Each row is a point on a landscape with many valleys, with its height.
From any point a ball takes the steepest step (drop divided by distance) to one of its 2 nearest points. It stops when none of these is lower. Distance is the straight distance between rows; heights are no part of it.
k142 h=6.42: [-45.8  26.5 -18.4   8.9 -17.6 -16.5   8.5  -4.4  20.0 -30.0  13.3 -22.9
   0.0  -5.6 -23.8  26.8 -53.5   7.5 -30.6   8.8]
k31 h=7.79: [ -7.5 -33.6  17.3 -31.5  10.7  -7.7 -23.2  31.0 -17.3 -25.1  28.0 -32.3
  31.4  -8.4 -19.0  43.7   5.2   8.6 -10.2 -13.0]
k952 h=4.48: [ -7.0  -6.0  -9.1 -17.8  14.3  -3.3  15.3  -6.6  -7.5  22.2 -33.4  20.7
  12.7  16.0 -21.8  -0.7  16.3  31.2  -1.8 -11.9]
k643 h=2.76: [-14.5   9.0   1.9  -4.7 -39.9   5.6   3.5  37.8 -17.5  -9.5  11.5 -10.6
 -21.1   7.9   7.5  10.5   6.4  -7.5  -7.4   7.2]
k437 h=6.57: [ 13.8   1.6 -32.3  54.2   5.4  -6.3  19.9   4.2  17.9  -4.5   6.6  17.8
  -6.6 -23.5  12.1 -17.0  14.4  -0.1  29.0  16.3]
k170 h=6.65: [-16.4   5.5  25.9 -23.5 -35.7   7.3  -0.5   0.7 -24.8  17.3 -10.5 -14.9
   2.2 -31.8  -2.1  23.0  -1.0 -32.4  30.3 -20.1]
k317 h=7.02: [ 25.4  -9.2  -9.6  -3.5 -33.0  15.0  -5.9  24.6 -28.4  -0.9  31.1  -6.5
   1.9  16.9  23.5  18.2  46.4 -11.6   8.9  -2.9]
k771 h=2.38: [-10.4   6.9  42.2 -16.3   6.0 -14.1  -2.5  -8.3  23.4   4.1 -13.7 -11.9
 -13.2   2.2  36.3   0.8 -35.5 -38.3 -11.8  12.6]
k736 h=5.91: [ -1.8  18.8 -60.4  14.0  -9.1  18.0   1.1   5.8 -30.9  -5.6  28.6  -2.7
   2.1  -0.9   7.4  25.1 -31.5  26.5  -4.5  19.4]
k165 h=5.47: [  4.6  -2.4  15.6  -5.4  77.2  18.0 -18.8   0.2 -26.3  -2.8 -36.4   7.6
  -0.6  -0.3   7.1  14.9   1.4  19.0 -10.1  -5.6]
k584 h=3.48: [-18.4   5.5  13.8  -5.3  46.0   6.0  11.6  -8.4   7.8 -18.1 -38.6 -17.1
  -6.9  -5.8 -17.4  -4.7 -15.6  41.0   9.5 -26.1]
k817 h=4.61: [ 26.6  28.2 -27.3  49.5  -4.4  -0.4  17.6 -37.5 -12.5  18.6 -17.3  24.6
   6.6  13.1   3.6 -43.1  21.0  18.8  31.6  16.0]
k526 h=5.54: [ -9.4   2.7   6.8   5.2  43.7  -6.4 -14.9   4.0  22.8  -9.0   6.5 -24.2
  -7.4   5.4  12.2   7.8 -19.2   7.5 -29.6  14.2]
k978 h=5.73: [-16.5  -2.6   7.4 -49.3 -45.9  -5.0  19.2  -2.6  -5.0   2.9   9.9  -9.2
  23.3  -4.7 -43.5 -27.7  -3.3  29.1   3.8 -13.4]
k255 h=3.18: [ 34.8 -12.8   5.4   1.7 -20.6  -2.3  -7.0   4.1 -11.2  25.8   7.3  15.5
  20.9  43.2   0.4 -17.5  62.3  -5.3  10.3 -11.5]
k909 h=3.84: [-12.0  -7.2 -21.1 -15.9  22.0  -2.3  17.9   5.7  -1.2  -1.1 -11.0  -1.0
  25.4  12.1 -40.2 -10.4   3.4  52.6   5.5 -18.4]
k743 h=4.75: [ -9.5  -6.0 -19.5  -7.8   3.4   5.0   2.8  37.0  -0.7  -7.0  27.3 -17.0
   8.9  -7.5 -23.5  29.3  -2.5  19.7 -12.1   7.1]
k578 h=3.60: [-27.2   6.0 -10.3   1.0  -5.3  -8.2   4.0  31.2  -4.5 -13.4   3.0  -4.8
 -19.3  15.9   6.3  16.5   2.0 -15.9 -28.3  24.4]
k211 h=7.26: [-17.8  -0.5  25.7  -4.0   0.6   8.4 -42.6   0.9 -35.1  20.5 -39.3  10.2
 -16.1  -4.0  16.2  36.3   6.2 -35.4  11.5 -34.6]
k837 h=5.17: [  2.5 -31.2  43.4 -15.4  42.9 -12.2 -20.5 -16.2 -28.6  22.3 -41.2  -3.2
  15.4  35.0   9.5  13.4   8.3   4.9  -6.1 -20.1]
k718 h=6.94: [-23.1   7.6  38.6 -20.7 -17.0  16.1 -25.8   3.2 -40.3  26.5 -22.9   9.5
  -4.2 -32.2   1.1  31.0 -15.0 -24.2  17.1 -17.0]
k159 h=4.37: [  5.9  10.9 -19.9   6.1   0.3   9.9   6.6 -38.0 -27.5  38.0 -23.1  35.8
   6.7   8.0 -12.0 -17.3  10.0  33.1   2.1   8.5]
k802 h=5.59: [-34.9  26.3 -54.0   4.4  -4.4   6.4  -7.6   6.1 -16.9  -8.5  10.0  14.5
   0.8  -0.9  10.9  36.5 -24.1  10.3  -7.7  29.2]
k773 h=2.93: [  5.4  -4.6  24.7  16.3 -29.7  -4.3   3.7  -3.8  19.1   9.8  -8.0   1.0
 -31.3 -14.5  19.6   4.1   3.9 -52.1  19.0  -0.1]
k543 h=5.62: [ 25.7  -1.0 -36.1   1.4   1.1  19.4   8.8  17.8  -8.6   0.3  20.4  -3.1
  21.4 -28.7   7.4  16.2   8.0  22.0  24.9  -7.8]
k890 h=6.25: [ 33.9  17.8 -58.9  23.7  -6.8  26.0  11.0 -12.4 -26.1 -16.0  11.7  -5.8
   8.0 -15.8  35.7   8.7  -1.3  19.6  11.1   5.6]
k85 h=4.94: [ -0.6 -15.5  17.0 -20.5  -0.6   1.3   1.9   8.9  18.3 -17.6   2.4  -0.2
   5.4 -12.7 -30.8 -26.8   5.9   4.3  21.6 -19.9]
k539 h=5.86: [ -0.6   9.1  39.1   1.3  57.6   0.1  -8.7   3.6  -2.9  -5.1  -2.4 -27.0
 -20.1   0.9  14.5   4.7 -15.3   8.1  -5.5   3.9]
k828 h=7.04: [  1.0   1.7  31.1  30.3  -7.7 -11.8   2.6  14.8  11.7   2.8 -20.0  10.5
 -21.9  23.6  12.5 -21.9  29.8 -43.4  -3.0  -1.4]
k378 h=5.84: [-11.7  36.1  -5.2  -1.9 -31.7  26.3  18.2   0.0 -21.9   3.0 -11.6  -4.1
  -6.6  12.4   0.4  -5.0  10.9  12.7  11.9  -6.2]
k581 h=2.99: [-12.8  11.7  34.8   1.5  13.0   4.7  -3.4  -0.5   0.9  -7.2 -30.6  -0.4
 -35.4  -1.5  25.3   0.9 -16.6 -31.6 -19.8  15.2]
k192 h=5.45: [  5.0 -18.4  24.3 -42.0  22.9  -9.3 -19.9 -10.8  39.6 -16.9  37.8 -24.8
   3.0 -17.3  -4.6   6.8 -17.3 -15.8  -6.4   0.7]
k180 h=2.79: [ 36.0 -14.3   1.3 -34.9 -70.6 -14.2   6.3 -43.5 -12.3  25.0  21.6  -5.4
  20.2   9.8  -7.7 -14.1  17.1  17.0  -9.1  -0.2]
k193 h=6.20: [ -9.1  34.2 -33.1  22.0 -38.2  20.4  20.1  10.1 -18.7 -24.7   9.3  -9.8
 -14.5   0.2  10.0  -6.8  -5.0  24.0   8.8   3.9]
k174 h=5.22: [-12.5  23.0 -44.0  15.3  19.0  10.6  -6.8  14.8 -38.7 -27.9  -4.8  28.5
 -20.9  -2.0  20.6  11.0  -2.1  21.3  -9.8   7.3]
k910 h=5.87: [ -4.2 -21.3 -10.4  -0.8  38.1 -15.4  -3.1   0.2  42.6  12.4   6.7 -14.7
   6.9  21.5  18.5  17.0 -23.2  -4.3 -28.8  18.1]
k797 h=4.99: [ 36.9  18.5 -23.0  51.8 -10.1   7.7   6.0 -21.9  -2.4  19.9  -2.5  15.8
  27.3  -5.5  -1.6 -38.9  34.5  -5.0  40.6   3.1]
k368 h=2.22: [ 39.6  25.0  -5.7  26.7 -45.2  13.3  21.7 -30.4   6.6   5.7  -4.4  -5.9
  19.4  31.6   9.5 -43.9  40.1 -14.5  -1.6   0.9]
k453 h=5.70: [  6.7 -13.9  -5.3  -3.8  66.5   7.2 -14.0  12.2  -3.6  -0.5 -12.1 -17.5
   6.8 -14.3   0.6  32.2  -8.5  21.9  -5.5   1.3]
k749 h=2.28: [ 61.1 -13.0   0.7 -12.6 -52.5  -5.7  13.7 -27.6 -15.7  26.2  23.5 -10.6
  14.6  11.1 -16.7 -19.7  35.3  19.3 -36.0  15.2]
k113 h=6.43: [ 28.0  17.3 -48.6  42.4 -14.7  17.7  11.6  -6.6   4.4   5.0  14.8   5.0
  -8.5 -21.4  21.6  -8.4  -2.0   1.2  29.6  13.6]
k336 h=7.44: [-28.3 -27.9  28.0 -32.2 -13.2 -11.8 -17.3  27.6 -17.6 -27.2  26.8 -16.0
  17.7 -11.6 -17.9  37.7 -14.0 -22.7 -14.9   7.8]
k913 h=4.31: [  5.0 -16.0  32.5 -25.9 -26.8 -29.7  15.9 -21.3  20.7   5.2  -0.7  -2.8
  13.4   1.2 -26.5 -42.0  11.2   0.0  -2.5  -5.6]
k842 h=6.19: [ -4.6   8.1  46.3   7.8  41.8   2.2  -6.3   2.9  20.8 -10.5 -25.4 -11.6
 -12.9  42.1   6.0 -27.6  16.2  14.9 -22.8   7.7]
k78 h=7.45: [-49.2   8.7 -14.7  -4.7  -3.4  -4.8  12.6 -15.4  15.8  10.7  -7.9   4.3
  15.8 -26.0   0.3  21.1 -76.6   4.4  -3.0  23.3]
k313 h=4.92: [ -0.3  21.0 -24.1  22.9  24.1  14.0 -14.9   0.2 -20.4   6.3 -30.3  57.4
 -25.0  26.3   2.2 -19.6  21.5  16.2  -6.7  -3.2]
k752 h=8.11: [-11.0 -17.6  24.6 -29.8  23.5  -7.4 -11.8  15.4   8.6 -26.7  10.0 -31.7
  24.2 -18.4 -32.0  16.2  -8.6  11.0  -3.1 -12.3]
k321 h=2.24: [ 29.6   8.4 -15.5   4.7 -24.6  10.4  16.7  -2.5  -3.7  23.7  -1.6   2.7
  16.6  32.6   4.8 -11.6  38.2  20.7  -4.2  -1.6]
k342 h=3.53: [ -0.9  18.1  33.4  22.9 -25.7   4.4  -5.9  -5.4  -5.5  31.1 -30.5  21.4
 -39.8 -13.2  18.4  -5.7   1.4 -42.2  14.9 -12.4]
k237 h=4.13: [-17.9  15.9 -13.3   2.9  59.3   7.0  -4.5  -1.2  -5.7 -22.9 -17.4   1.8
  -6.4 -23.1 -12.3   2.9 -23.9  44.9   2.4  -8.4]
k948 h=5.41: [-18.2  19.0  45.9 -15.5  13.2  -3.3  -0.6  13.4   8.8 -25.7   5.8 -50.2
 -11.5  14.2   2.9  -1.1 -15.1  -3.8 -22.0   5.9]
k931 h=7.01: [-32.4   6.9 -32.5  -3.2   9.7 -16.6  13.9  -5.4  45.7  16.9  -6.0   9.6
  21.6  13.5  20.7   1.9 -47.5 -18.0  -8.3   6.2]
k360 h=6.41: [  7.8 -34.6  25.9  -2.0  26.3 -11.2 -19.2  -3.0   2.5  -2.5   8.5 -12.9
   3.0  -4.6  27.2  31.2 -11.5 -32.6  -9.8   7.2]
k701 h=1.99: [ 28.4 -36.7  11.2 -10.9 -10.9 -22.7  -1.1   9.4  11.3   4.8  18.8  12.8
  26.3  31.5 -14.0 -29.5  53.2   0.2  -2.8  -3.2]
k686 h=4.95: [-21.7 -13.3  34.0 -22.1  -5.7 -30.0 -15.8   0.6  18.5 -20.5  16.8 -31.3
   1.0   8.8   6.3  16.1 -34.5 -40.1 -38.2  14.1]
k9 h=4.62: [ 10.8 -25.0 -22.2   7.2  25.4  -3.1   9.2   5.5  36.6   0.4  22.4  -5.9
  10.2 -23.8  -7.4  15.8 -28.7   1.9  -1.2  11.4]
k402 h=5.53: [-11.1 -19.1  34.6 -39.6 -16.8  -7.3 -10.8  10.3   7.9 -21.4  22.8 -11.2
   1.1 -14.5 -18.5 -15.3  12.7 -21.7  15.1 -12.2]
k372 h=7.03: [-26.2  27.7 -11.5  14.0 -13.8  -3.3  12.2 -10.3  -3.3 -20.0  -7.7  -6.2
 -16.2 -34.7  -4.9  -6.8 -34.5   9.1  26.6   6.3]
k794 h=6.61: [-11.3  -4.4 -12.7 -18.2 -41.6  -8.4   0.0  14.2  39.0   6.1  41.9   8.7
  10.5  -0.4   2.1   2.0 -21.4 -29.7  -2.6  19.2]
k932 h=5.28: [-14.4  -9.5 -32.3   0.6  35.2  17.4  -7.8  24.3 -17.0   4.3   3.7  -3.0
   7.1 -16.9 -12.8  37.7 -15.5  30.7  -4.3   3.5]
k229 h=5.65: [-11.9  14.1  -4.2  35.9  37.1  -3.7   9.7 -28.4   6.5 -42.1 -33.8   2.8
 -19.1 -16.8 -10.2 -21.9 -13.1  30.7  34.0  -5.2]
k494 h=1.66: [  4.8 -23.4  30.2 -10.5  -5.1 -28.6  -2.8 -14.3  40.9  17.5   7.8   3.1
 -12.0 -11.2  31.6  -0.1 -20.2 -55.0  -6.4   6.1]
k393 h=6.33: [ -0.1 -19.7  28.5  -5.2  11.1 -15.2  -8.3  33.5  20.8 -33.8   3.2 -26.5
  -4.0  26.7  -7.5  -2.1  21.7  -4.8 -19.7  -5.3]
k463 h=6.67: [  3.7  13.2  10.7  51.4   4.5   8.6   2.5   8.2  11.9   0.5 -29.7  34.3
 -34.6   9.4   9.8 -26.3  17.9 -36.3   8.8  11.0]
k786 h=3.57: [-21.9  23.1  25.8   3.6  30.6  15.1 -11.6  -3.8 -15.7 -14.1 -32.8  28.3
 -41.5  -0.8   6.8  -4.8 -12.3 -13.8  -9.4  -2.1]
k493 h=5.97: [-47.8  23.9  -8.2  -9.4 -16.1  -9.8   0.9   2.7  24.5  -5.5   3.8  -8.4
  33.2   8.3 -18.5  39.2 -44.2  -5.1 -23.6  18.8]
k803 h=4.02: [ 16.3 -15.2  13.2   7.7 -31.2 -10.6  -0.3  -7.7  -5.3  19.6  -7.8  11.8
   5.1  14.4  -2.2 -20.9  36.4 -10.5  13.5 -11.9]
k570 h=5.38: [  1.0  -8.8  -3.1 -18.7 -46.9  -8.4  31.7 -25.2   8.5  14.5   5.3   3.8
  15.5 -10.0 -34.2 -38.0  -3.7  50.4  -5.6 -12.9]
k815 h=6.70: [ -7.9 -37.6  17.0 -16.6  -7.3 -18.6 -19.9   9.7 -15.9   5.9   9.0   1.6
  -1.8  10.4  26.8  38.8 -13.6 -45.6 -15.4   4.4]
k503 h=7.53: [ -8.8   9.8   3.7   9.7  21.9  19.5 -27.3   4.8 -26.8  23.0 -36.4  24.2
 -33.8 -23.3  25.6  26.4 -10.3 -23.1   6.0 -13.0]
k204 h=7.05: [ -9.7 -45.9  17.2 -14.7  -7.6  -7.3 -21.8   3.2 -22.6 -19.4  37.6  -6.2
  24.5  -7.7   6.6  39.5 -11.1 -45.3  -4.4   1.5]
k838 h=3.83: [-14.6  -1.8  17.0 -34.4 -31.6  -3.2  11.9   8.2 -25.5   7.2 -13.4   1.1
   0.7  14.1 -10.8  -2.9   3.3  20.9  -7.8  -4.7]
k296 h=5.63: [ 46.8  -4.6 -25.9 -13.1 -11.4  20.4   6.7 -16.1  -1.2  14.3  15.4   4.0
  20.5 -32.4  -2.9  -5.0  38.1  -0.9  47.8 -26.8]
k225 h=4.69: [ 11.9 -30.1  20.4  -2.2  41.2   1.4 -20.9   2.7 -18.5  23.4 -36.4   6.4
  19.4   8.0  10.0  21.4  23.9  -5.6  10.7 -19.6]
k974 h=6.02: [-10.9  19.5  -1.0  52.9  44.4  -7.8   7.2 -20.8  25.6 -31.6 -22.4  -3.7
 -30.1  -7.3  11.3 -13.7 -20.2   9.7   8.0  14.1]
k628 h=5.55: [-19.5   1.4  41.7 -29.4  45.4   6.0 -17.5  -4.3 -24.4   6.3 -37.6   7.4
   6.5  28.3  -0.6   4.1   4.8  13.6 -30.4  -7.5]
k885 h=5.58: [-17.3 -12.9 -58.4  10.6  41.0 -15.6   1.9   8.3  39.1   7.4   5.2  -2.3
  17.4  24.7   4.5  19.8 -29.7  11.3 -20.4   6.6]
k775 h=4.26: [ 22.8 -23.4 -14.3   0.9  24.9 -11.3 -11.7   5.5  33.5  16.2   5.9   8.5
   0.0 -28.9  22.6  19.8  -6.7 -20.0   1.8  10.0]
k550 h=4.66: [ 27.4 -27.1 -10.4  10.3   9.1   0.2  -0.3   7.6  12.7  -1.5  22.4  12.7
 -10.9 -19.3   9.3   3.0  20.1 -32.0  17.5  -5.9]
k243 h=5.13: [ -5.1   3.0 -20.5  37.6  19.7  -9.9  20.2  -6.7  15.3 -30.8 -23.7   4.7
   5.4   4.1 -23.0 -40.1   5.2  42.3  36.5  -5.7]
k293 h=5.88: [ -5.2  21.3  55.7 -22.0  53.4  11.2 -25.2  -3.4  -4.1  -4.1 -26.7   5.9
 -18.5  42.4   8.1 -20.4  12.6  17.0 -35.4  -7.6]
k61 h=7.13: [-19.9  19.8 -15.2  29.2  22.5  -9.4   3.9  10.0  27.2 -40.6   6.7 -32.5
 -31.3  11.5 -17.4   3.3 -28.6  24.8 -23.3  -7.0]
k14 h=7.22: [  2.6   4.3  33.1   7.5  19.5 -13.4  23.5  -0.8  40.8 -40.3   3.0 -42.0
  -0.1  23.1 -45.0 -27.2   6.8  24.9  -3.7 -23.8]
k417 h=6.59: [ -7.6   0.1  28.4  19.3  11.4  -4.8   0.2   8.1  20.5  -0.2 -38.6   7.6
 -17.8  37.4   3.8 -46.7  20.7  -9.4  -9.3   3.1]
k413 h=5.33: [ 22.1  -8.1 -33.1   6.7  -0.3  14.4   9.1  -6.2 -17.1  31.7   9.5   7.3
   8.7 -41.7  13.5  11.0  20.1   9.4  47.8  -9.5]
k55 h=3.43: [ 12.9  -8.1   5.8  14.8  47.0   0.9   7.0  -8.7   9.6   7.6 -34.3   2.6
   3.1 -25.9   4.1  -2.1   5.0   1.0  20.2  -5.6]
k757 h=5.21: [-26.3   5.2 -44.2   5.9  19.0  -8.4  -3.4  12.6  13.9  -5.8   2.9   1.8
  -7.8   8.8   4.0  26.0 -35.6  12.9 -13.7  24.5]
k774 h=6.79: [-27.7  19.8  -0.6   4.8  -5.8  -1.7   6.3  22.0   7.9 -29.8   2.8 -28.2
 -11.6   8.8 -27.5   3.9 -30.0  11.7 -38.3   4.5]
k799 h=2.30: [ 15.7 -19.1  15.1   6.4 -10.0 -10.1   1.7  -1.6  41.2  -5.5  13.2  11.6
 -24.6 -14.9  19.4 -13.9   1.0 -54.8   2.0  17.5]
k357 h=3.50: [ 51.0  22.3 -22.0  38.8 -20.9  14.7  -5.6 -41.2  -8.2  48.7 -13.2  12.2
  36.5  23.5   6.6 -31.3  29.4  -7.3   3.4  -0.9]
k215 h=6.11: [ 10.8  15.3 -57.2  14.7 -27.4  21.3  17.3 -14.5 -20.8   1.1  29.6 -12.0
  10.1 -10.6  34.8  28.1 -20.5   5.2   2.0  14.9]
k863 h=3.00: [ 14.6  15.8  15.8  -3.6 -57.4  -1.0  16.3 -11.7  11.8  -0.1  12.0  -2.4
   6.5  32.0   2.2 -43.2  44.0 -13.0   5.5  -1.2]
k92 h=6.10: [ 33.7  -3.2 -16.7  -9.7 -31.5  24.2   1.3   4.6   2.2 -15.7  53.4 -11.0
   5.8 -16.7   3.9   2.2  18.0 -22.1   5.1   1.6]
k586 h=6.31: [  1.2  13.0   3.7  52.2  41.8   0.1  -5.4  -3.1  17.4  -2.4 -29.6  15.1
 -40.7  -0.2  16.0 -15.3  -3.5 -15.2   0.5  16.4]
k267 h=4.03: [  5.0 -21.3  20.6  -6.0  32.0   1.5  -3.2  17.7   2.4   2.7 -20.2   9.1
  -8.0 -11.9   2.5  11.5   8.4  -8.5   4.7  -9.8]
k74 h=7.74: [-21.3   6.7 -21.9  -1.4  10.9  10.7   1.0   1.1 -24.0  25.2 -10.8  15.0
   1.2 -39.2  10.1  43.7 -32.4  -4.1   4.7   6.6]
k50 h=4.64: [ 16.4   9.9   7.5   1.9 -23.5  13.2   1.4  -2.3  -8.1  27.1  -4.2   5.1
   7.7  -4.0  19.2  -3.5  33.9 -23.2  30.5 -19.1]
k712 h=4.19: [ -6.7  21.9  16.6   2.7  26.8  10.1 -12.6  -0.1 -14.4   9.3 -40.2  37.9
 -18.7  12.0  10.5 -15.4  19.2  -2.1  -9.0 -10.8]
k281 h=4.32: [-16.2  -8.5  18.9   3.5  -5.0 -25.6  -6.2  27.4  19.4 -17.0   6.5 -20.3
 -25.4  21.7  15.5  11.1 -13.6 -33.4 -31.5  20.3]
k235 h=7.58: [-35.1  14.4   5.6 -14.5  13.9   7.4   9.2  -8.8 -11.6   5.9 -16.5  -8.3
  -6.6 -36.4   7.1  26.4 -57.3  -7.4  -5.8  15.4]
k832 h=5.89: [ 24.4   0.8 -20.4 -19.1 -31.5  23.0   2.7   9.0  -7.3  12.3  39.9  -2.9
  13.3 -19.3   8.5  25.7  11.5   5.7  18.4  -3.4]
k327 h=5.00: [-27.7  22.5  48.9 -30.0  21.4  13.4  -7.6  12.9 -12.0 -22.8 -23.6 -24.2
 -16.0   6.4 -13.2  -6.6 -15.1  13.3 -12.8   4.6]
k696 h=4.79: [ 27.3 -32.7  23.5  -6.2 -23.3 -30.0  10.5 -39.8  12.1  25.3  12.9  15.9
   9.5 -23.0 -34.1 -32.5  14.0   9.4 -10.6   2.5]
k422 h=2.89: [ -9.7   9.2  -1.9 -23.4 -22.5  26.7   4.8  19.0 -24.3 -23.4  19.3 -24.0
  24.3   0.1 -24.6   7.6  12.5  26.7   9.8  -4.6]
k5 h=7.90: [  3.0  -6.1 -20.8  -8.9   5.9  11.7  -9.0  20.0 -32.7  32.5   6.3   1.1
  14.1 -30.0  14.1  61.2  -8.9  -1.9  -0.5   2.9]
k765 h=3.70: [  9.7  -6.1  21.2 -25.7 -58.3 -17.8  12.5 -13.7  13.6   6.6  24.3  15.1
   2.6  24.9 -18.5 -42.3  22.0  -5.6   7.0  -9.6]
k400 h=4.93: [  8.2  26.9 -18.5   1.5  -6.5  23.1  -5.8  -6.2 -47.4  29.5 -22.9  37.9
  -9.1   3.4  -4.9 -10.6  14.0  23.1  16.0 -13.0]
k302 h=6.48: [-32.3  30.8  -9.5  15.5 -44.0   7.7  24.6  15.4  -7.1 -19.2  22.2 -21.1
 -14.7 -12.6  -6.6  -4.2 -29.3   7.0  -6.0   7.4]
k42 h=7.24: [-34.0  37.3  -0.4   3.8   4.9  12.5   4.9 -10.0 -20.6 -30.7 -22.2  15.0
 -35.1 -21.8  -2.7  -4.1 -43.5  17.1  16.6  -1.5]
k283 h=4.27: [ 40.6   2.3 -38.2  32.8  -7.9   2.4  15.0 -54.0  -6.4  30.2 -10.0  25.9
  26.8   1.7   5.1 -25.4  19.8  34.7  10.7   4.7]
k512 h=3.93: [ 32.5   8.4  -9.4  28.0 -14.6  13.4  -4.1 -44.4 -17.5  52.9 -23.6  27.6
  10.2   5.3   4.9 -22.9  23.7  14.7   2.0   3.5]
k707 h=6.82: [ -2.7  -2.8  19.3  -7.5   4.9 -20.2  -4.0  16.9  34.8 -30.1  -6.6 -31.4
   1.8  38.9 -31.1 -26.3  23.6  11.9 -19.0 -24.0]
k991 h=4.21: [-19.3  -4.8  29.5 -21.0  24.1  -2.3   7.2  -0.8  22.3 -18.3 -23.8 -16.2
  15.4   7.3 -18.2 -17.5  -4.3  13.1   5.3 -14.8]
k62 h=6.35: [  1.0 -12.5 -15.6 -22.6 -49.0   6.4  -6.5   9.6  -4.3  -7.4  61.6   2.3
   5.3  -7.8   7.7   7.9   1.8 -31.3  -8.2  18.8]
k467 h=1.65: [ 51.7 -32.2  -1.7  -7.0 -33.7 -21.7  -6.0 -24.7 -18.8  43.3  20.6   9.5
  19.1  28.6  -4.4 -11.7  44.3  17.8 -23.8  -1.0]
k927 h=1.53: [ 30.7  18.8 -20.2  15.4 -41.3  30.8  22.7  -3.7  -9.3   1.8   4.4   4.4
   6.1  16.1  16.0 -30.8  35.4   5.4  16.5  -0.4]
k732 h=3.95: [-33.2   9.8   7.2 -16.2  -3.4  10.7  -0.3  41.1 -24.3 -18.0  10.4 -23.0
  30.5 -13.6 -36.9  25.1 -10.1  30.0  -6.8   2.1]
k748 h=6.81: [-17.3  -0.3 -33.9  -3.0 -13.5 -19.5  11.0  -4.8  57.0   0.8  27.4  18.1
   1.1  11.1  12.8  -6.7 -25.5 -28.3  -2.5  11.5]
k359 h=3.28: [  9.9  -4.5  16.1 -39.8 -60.1 -10.7  15.2 -20.5 -22.3  30.6  -1.6   8.4
   2.6   9.9 -16.4  -6.8  13.9  19.8 -20.3  -6.3]
k156 h=4.67: [-12.9  18.5 -37.9  15.6  28.4   6.9 -12.8  -8.2 -14.4 -25.9  -9.6  12.1
 -10.7 -11.9  -4.4   9.0 -32.8  31.4   3.0   7.8]
k896 h=5.07: [ 28.0  16.1 -21.2  17.4 -11.7  34.5  12.5  -8.2 -17.8  24.7 -15.8   8.9
   4.7 -26.1  16.1   0.6  15.3   1.0  32.6 -21.9]
k995 h=6.76: [-27.7  16.8 -18.0  19.8 -32.2 -15.4  21.9   2.7  28.5 -32.3  11.6 -13.4
 -27.2 -28.5 -16.3  -9.7 -42.8  -0.3  -1.2   3.8]
k40 h=4.55: [  3.6  -4.2 -17.9   8.7  22.2 -12.7  12.7  -2.7  25.1 -13.9 -11.4  -6.1
  15.1 -10.5 -38.7 -24.9   0.2  39.4  21.9 -25.3]
k551 h=5.98: [ 38.6 -25.9  -3.7 -21.2  -9.5   6.3 -12.6  -8.2  -2.0   0.7  36.0  16.1
  20.3 -12.5  -0.7 -11.0  43.2 -20.2  36.4 -17.2]
k684 h=5.46: [-29.5  -5.5  13.1 -16.0 -22.4 -14.7  -4.4  17.0  24.8  -7.9  20.1 -15.4
  17.2   4.9  -8.7  19.1 -36.7 -16.1 -40.0  21.8]
k742 h=4.46: [-39.8  21.9  21.8 -31.1   3.2   7.1  -0.6  15.4 -28.0 -11.3 -25.1   8.2
   0.2   9.9 -23.5  -4.5  -2.6  13.7  -9.7  -3.4]
k349 h=5.56: [ -0.7  14.0 -37.4  28.8  35.5   4.0 -12.0   6.9 -34.1 -25.4 -24.9  48.0
 -26.4  12.7   7.5 -11.9   6.3  37.9  11.3  -1.5]
k388 h=4.98: [ 28.2 -23.8 -25.3  24.2   3.2  -9.8  -0.9  14.2  40.6  10.3  39.5  23.6
 -19.8  -6.6  26.6  -8.5  18.4 -26.6   4.5  19.5]
k20 h=6.09: [  4.9 -10.3  47.8 -17.2  46.0  -9.9 -18.4  -7.4  -0.8   7.0  -9.7 -30.2
  -2.1 -13.6  24.9   8.2 -17.2 -16.5   5.1  -0.1]
k785 h=5.05: [ -0.8 -16.7  -4.0 -21.7  39.2  -3.0  -8.6  11.7  43.6 -19.8  36.9 -19.5
   3.0 -12.8 -18.2   9.0 -12.7   6.7 -17.6   4.1]
k876 h=5.11: [ 29.5  -4.4  -3.5  -0.9 -36.2 -13.6  23.7 -33.0  -2.5  42.0  10.8   6.1
  10.5 -17.6 -27.6 -30.4   3.2  35.0 -10.4   8.5]
k671 h=6.74: [ 20.7 -25.7  -5.6   3.1 -30.3  -6.3  -8.3  23.4  -0.2  -5.2  40.2  -0.3
  -0.6  15.1  29.2   7.7  30.9 -38.0   1.4  -5.5]
k478 h=5.03: [ -5.8  -4.1  -7.6  -2.6  53.6   9.1  -8.9  10.3 -16.9  15.2 -30.5  20.8
   6.7  22.7  -7.8   8.2  13.7  32.4 -12.7 -17.9]
k122 h=5.99: [ -3.0 -25.2  24.0 -28.2 -45.5 -10.2 -13.3   4.0   6.5 -20.7  35.2  -1.7
 -11.4 -19.0  -2.1  -0.1   3.3 -45.6  10.0   0.0]
k311 h=6.40: [ 31.1 -50.3   0.8 -12.1 -16.3  -2.5 -25.2  10.2  -9.9  -2.0  43.8  12.9
   2.8  10.3   3.1   7.5  42.5 -34.6  15.5 -10.8]
k649 h=3.92: [ 20.0 -29.8  -8.3  16.0  54.3  -5.0  -3.1   2.7  10.7  29.9 -17.4  15.7
  -2.0 -35.9  17.6  18.6  -0.4 -21.1  16.4   5.0]
k545 h=5.43: [ -8.8  34.1 -20.0  16.9  -3.6  26.5   6.2   4.5 -37.6   6.1 -16.9  16.8
 -22.1  -4.9  13.7  -6.6   3.3   1.7  21.5  -2.4]
k966 h=5.85: [ -9.6  -1.3  44.1 -12.8  17.0 -14.4 -20.7  26.4  21.5 -35.2   7.1 -48.0
 -11.9  44.6   0.1  10.3  -2.5  -9.1 -38.9   1.4]
k497 h=7.43: [-17.9   9.9 -30.2  17.0  32.4 -22.4   4.5 -10.3   8.3 -37.9   2.8 -32.0
 -10.3  -1.4 -34.1  20.5 -41.0  38.9 -16.3  -4.9]
k98 h=7.23: [-41.5  15.0 -34.1   2.7  17.5 -10.6  11.5 -21.3  23.4 -11.0 -10.2   7.3
  16.2  10.8   4.9  14.9 -63.6  -6.5  17.4  15.8]
k963 h=1.76: [ -1.6   3.6   7.8 -16.3 -35.7  16.8  10.0  28.2 -22.6  -4.0  30.9 -14.6
   5.2  -4.0 -12.5  -1.8   0.3  -5.8   8.2  -8.3]
k4 h=6.32: [-12.6  -4.7  34.0 -26.5 -44.3  -4.1  -8.0   4.5 -15.8  -4.8  10.9  -1.9
  -6.5 -30.5  12.5  17.3 -17.7 -46.1  10.9  -0.2]
k280 h=2.94: [ 35.2  23.8  -4.8  36.4 -23.8  20.9  -5.6 -21.4  -6.9  31.9 -20.8   3.0
   4.5  25.2  17.9 -27.3  43.8 -22.2   4.9   2.2]
k183 h=0.71: [ 27.3 -51.7  13.2  -3.4  -9.0 -34.6  -7.4 -10.0  -9.8  29.5   7.0  17.6
  14.3  32.8 -12.8 -12.7  42.5  13.8 -18.1  -7.3]

For each start below, name the point where the ball stops.
k707 | k183
k317 | k183
k211 | k584

Call two points neighbours if one is among the 2 nearest of the other. Go from one point of each pair to the other, from neighbour to neighbour, staying as low as possible. Name the highest point that can't be avoided.
k55 and k494 | k388
k526 and k757 | k910
k963 and k909 | k453
k584 and k494 | k349
k927 and k183 | k255
